Each scene shows the same named points in several views. A view is turned or mirrored, and shifted as a whole, has a little noise and may leave points out.

Scene 1
View 1
k_251: [12,10,4,-35,-19,8,28,12,6,5,-29,0,-22,-10,8,35,5,5,-29,28,-12,2,20]
k_706: [33,19,-8,-13,29,11,27,32,24,-28,-61,-13,-19,-6,-23,17,24,8,11,-25,-23,-5,12]
k_623: [-7,30,-13,-16,13,5,27,0,-13,-30,-26,-4,-42,-22,-8,18,17,12,-25,32,-25,-11,-2]
k_354: [-20,-25,6,-2,11,-28,16,-5,11,-10,-20,26,-2,10,-34,2,28,-8,-6,7,-35,-25,16]
k_763: [15,22,-4,-26,12,-11,39,16,-9,-58,-38,-8,-44,-40,-17,30,1,28,-24,15,-19,-35,5]
k_757: [-4,2,5,-10,18,-1,18,9,29,-24,-43,3,4,5,-21,31,14,5,6,-12,-37,-27,18]
k_51: [-3,10,1,-25,-1,6,10,11,-10,-28,-11,-3,-50,-13,36,27,-12,13,-14,29,-13,3,-14]
k_238: [54,26,-8,9,1,-27,33,13,-11,-39,-54,7,2,-34,-4,-1,6,7,-12,11,-3,-61,53]
k_791: [37,-22,20,-25,-13,-13,1,19,26,17,-29,19,40,16,19,28,-3,-17,-15,-7,1,12,25]
k_411: [47,28,-3,3,15,-3,6,19,-6,-44,-41,-3,-2,-20,37,13,-14,6,1,1,-2,-21,12]
k_942: [4,10,9,-35,-18,-5,24,3,3,-8,-22,6,-5,-16,9,43,-3,7,-42,33,-11,-11,17]
k_274: [6,-10,16,-25,-28,12,20,20,25,10,-35,4,-18,10,23,36,-2,3,4,9,-19,-13,37]
k_701: [63,36,-3,-22,-12,4,13,26,-21,-28,-32,-9,-23,-35,62,25,-28,10,-25,26,21,1,10]
k_269: [-5,5,3,-17,-9,-11,22,-7,2,0,-22,15,4,-7,-9,25,14,-3,-33,33,-21,-20,26]
k_246: [9,-15,8,-31,3,-16,32,17,22,-12,-39,9,-7,-3,-42,26,22,4,-17,-5,-26,-14,20]
k_714: [2,21,-2,-37,24,-8,19,6,-10,-54,-17,-5,-27,-30,-4,40,-5,20,-41,21,-17,2,-32]
k_793: [25,29,-24,-2,45,-8,27,18,-18,-56,-40,-7,-54,-30,-25,-13,27,13,-6,4,-17,-10,-13]
k_527: [2,23,-10,-5,17,-38,31,-13,-30,-58,-20,13,-20,-43,-28,7,11,14,-45,40,-19,-51,7]
k_542: [-22,7,3,-31,0,4,29,1,9,-14,-25,2,-27,-8,-20,38,17,12,-24,24,-34,-14,7]
k_464: [13,23,-6,-56,-12,26,38,24,5,8,-34,-16,-49,-16,-7,42,18,11,-41,29,-12,34,0]
View 2
k_714: [12,-12,37,-38,-12,-3,3,31,16,2,1,-9,-28,-32,-25,1,-22,-20,-22,10,-5,27,-10]
k_942: [10,-1,8,-16,17,4,-21,20,31,28,13,4,-37,23,-30,-4,-33,-13,4,-5,-4,27,-23]
k_464: [5,-26,29,-30,39,-14,-10,17,2,63,-9,21,-45,11,-23,17,-7,-31,-29,18,-4,44,-31]
k_542: [11,1,30,-23,23,-9,-17,18,-1,2,-1,-1,-26,30,-22,16,-25,-18,-15,0,8,16,-29]
k_238: [6,-2,-4,44,27,7,-12,18,-3,12,24,-25,-18,-17,7,-47,1,12,39,-28,13,6,-16]
k_269: [1,18,20,-9,21,4,-23,10,19,19,21,-1,-21,41,-18,-6,-29,-12,6,-8,12,7,-20]
k_274: [4,-22,-12,11,50,-11,-35,-1,0,24,12,-14,-25,48,-39,9,-38,-17,-7,-22,-13,35,-18]
k_701: [6,-38,-14,3,6,7,-30,25,16,69,15,-16,-44,-46,-19,-32,-30,-17,5,-18,-25,48,10]
k_706: [-11,-35,22,22,46,-31,4,-6,-25,6,15,-28,2,-13,-19,11,12,-18,-4,9,6,20,-20]
k_763: [24,-15,23,-6,11,-2,4,38,-9,-10,-9,-11,-34,-29,-8,-14,-3,-1,-7,-10,4,24,-29]
k_411: [-4,-30,-4,20,8,-6,-24,8,-1,22,27,-41,-12,-37,-18,-22,-24,-14,15,-16,-10,24,10]
k_246: [-2,3,24,8,47,-12,14,-2,9,-6,16,-4,-6,33,-30,0,-2,-8,-14,-2,9,20,-32]
k_251: [5,-11,10,-11,32,-4,-23,14,11,43,7,4,-36,23,-25,1,-25,-19,-9,-4,-5,33,-20]
k_354: [-8,30,36,3,29,-4,-4,-7,-2,-20,23,-18,6,52,-19,-6,-26,-13,-21,-18,19,-3,-10]
k_793: [0,-13,50,-3,11,-10,7,19,-38,7,-3,-23,-13,-45,11,-16,8,-17,-29,-5,14,12,-1]
k_791: [-25,-8,-10,19,43,-7,-12,-27,47,38,52,-16,3,40,-54,-7,-34,-21,2,-8,-15,33,1]
k_757: [-3,-10,17,11,32,-21,-10,-3,-7,-22,21,-29,3,24,-30,17,-17,-13,5,-1,8,7,-22]
View 3
k_757: [-23,-17,2,0,-2,-3,30,-36,13,-7,24,-42,-15,4,7,38,-36,-15,-9,-30,15,8,-8]
k_763: [23,17,0,21,-32,-5,12,-36,14,-4,20,-33,-20,-1,33,-10,-23,-7,41,-30,-15,14,-17]
k_411: [-1,6,-5,29,3,-32,13,-16,34,-17,-2,-64,-17,8,-9,19,-27,24,40,-67,1,6,-34]
k_269: [-19,-1,2,3,2,7,8,8,-10,-6,22,-39,-13,12,16,5,-14,15,-4,-3,14,-14,-22]
k_238: [9,43,-15,47,14,1,7,-20,29,9,15,-47,-3,17,1,22,-21,41,15,-49,-18,15,4]
k_274: [-18,-11,-18,15,7,-11,-5,-17,-18,-26,4,-47,-52,12,17,22,-36,5,-8,-34,50,-19,-15]
k_51: [1,-12,1,2,-21,-17,5,3,-1,-26,1,-46,-49,2,22,-22,-27,-10,41,-44,15,-10,-61]
k_464: [0,-18,17,36,-43,-8,14,-19,-20,-29,27,-51,-51,23,45,-9,-12,-6,43,-6,33,-53,-24]
k_542: [-12,-12,9,-1,-22,6,16,-15,-10,-8,26,-33,-32,3,32,-1,-22,-16,5,-4,14,-8,-25]
k_527: [14,27,7,5,-15,16,18,2,18,13,27,-27,5,2,22,-21,-11,8,27,-18,-41,20,-30]
k_701: [15,15,-7,47,-10,-47,-11,0,13,-33,-12,-69,-33,13,7,-8,-14,40,70,-55,14,-19,-43]
k_791: [-28,-25,-14,5,28,-25,8,4,-13,-50,9,-55,9,32,-10,44,-28,25,6,-35,53,-33,-10]
k_246: [-6,-11,-4,7,-6,13,25,-30,-9,-19,36,-29,1,23,22,27,-32,-12,1,-20,19,-12,7]
k_793: [13,3,17,30,-31,17,51,-27,38,1,34,-41,-19,23,19,-3,-25,-18,50,-65,-31,1,-32]
k_706: [-8,-16,7,35,-18,-4,43,-56,27,-13,31,-54,-23,23,10,43,-36,-14,23,-54,13,-10,-2]
k_942: [-5,2,-2,8,-8,-13,-8,2,-18,-19,13,-41,-17,6,25,-6,-12,16,17,0,20,-16,-23]
k_623: [-4,-1,18,15,-30,6,25,-9,11,2,23,-43,-37,5,28,-15,-16,-8,28,-22,-10,-6,-42]
k_714: [12,-12,17,-4,-41,-21,20,-15,10,-23,18,-40,-5,-5,27,-18,-16,-16,58,-17,-6,1,-45]
View 4
k_51: [43,-18,-7,-6,34,49,23,10,-13,1,-21,6,65,19,43,-9,-29,-12,-6,-18,2,-4,23]
k_793: [22,17,-28,-1,51,35,0,-2,-36,33,-1,-4,71,-18,60,15,20,-2,4,-23,-2,41,-26]
k_269: [18,-15,-18,-11,5,28,-11,0,10,-7,-7,-17,21,-11,-3,-20,-14,7,4,-20,7,-3,7]
k_274: [22,-18,-13,43,11,42,-13,23,31,-8,-17,8,35,6,7,-24,-20,-22,0,-20,31,-17,22]
k_714: [23,11,6,-21,27,27,31,7,-35,3,-31,-13,51,8,47,8,-7,1,7,-22,-25,7,15]
k_942: [27,-8,6,-3,13,28,7,11,4,-15,-14,-17,20,16,9,-20,-17,6,1,-18,7,-9,21]
k_542: [2,8,-20,-11,14,26,7,10,10,-5,-19,-5,50,-17,16,-16,-10,-5,-5,-16,-3,-6,19]
k_623: [16,1,-20,-21,39,36,15,-2,-11,1,-4,-13,59,-9,36,-9,-1,-1,-9,-12,-3,14,5]
k_464: [5,33,-2,-7,25,30,31,38,8,21,-6,-29,52,29,29,-24,-12,-8,-20,-3,32,-7,29]
k_246: [1,25,-16,20,-2,14,-20,19,11,14,-20,0,30,-23,7,-4,1,1,14,-31,7,0,-2]
k_763: [22,23,5,6,50,23,8,3,-18,-17,-9,5,47,-8,48,1,17,8,-4,-20,-17,20,-1]
k_238: [41,-14,-4,40,48,30,-36,-16,-11,-19,17,-7,5,-9,24,-5,29,16,12,-25,12,39,-33]
k_706: [-7,16,-27,50,26,32,-12,18,-10,25,-18,-12,48,-11,39,11,27,-30,18,-22,20,22,-10]
k_354: [13,-10,-41,-5,-11,25,-32,-4,10,16,-20,11,41,-47,-4,-3,-15,3,17,-38,-3,-1,-10]
k_527: [36,2,-6,-34,40,19,-5,-25,-26,-17,5,-4,30,-27,27,-3,10,36,1,-26,-31,30,-19]
k_701: [67,-28,25,28,54,52,15,10,-29,-2,-1,-19,24,61,50,-8,-9,-5,3,-15,29,16,7]
k_757: [-6,-7,-31,31,6,29,-19,4,3,-2,-31,-3,37,-31,15,4,8,-24,22,-27,-3,2,3]
k_251: [23,-1,-4,5,18,33,7,19,11,1,-7,-15,33,18,15,-22,-16,-3,-6,-15,24,-7,20]
k_791: [36,-31,-6,40,-23,35,-28,20,4,23,-30,-13,3,19,-7,-3,-28,-13,36,-38,34,-14,5]

Which points are out of place in each view (at most two, in the order of its rows)? Write none if all are in place.
view 1 => none
view 2 => k_793
view 3 => k_527, k_942
view 4 => k_791
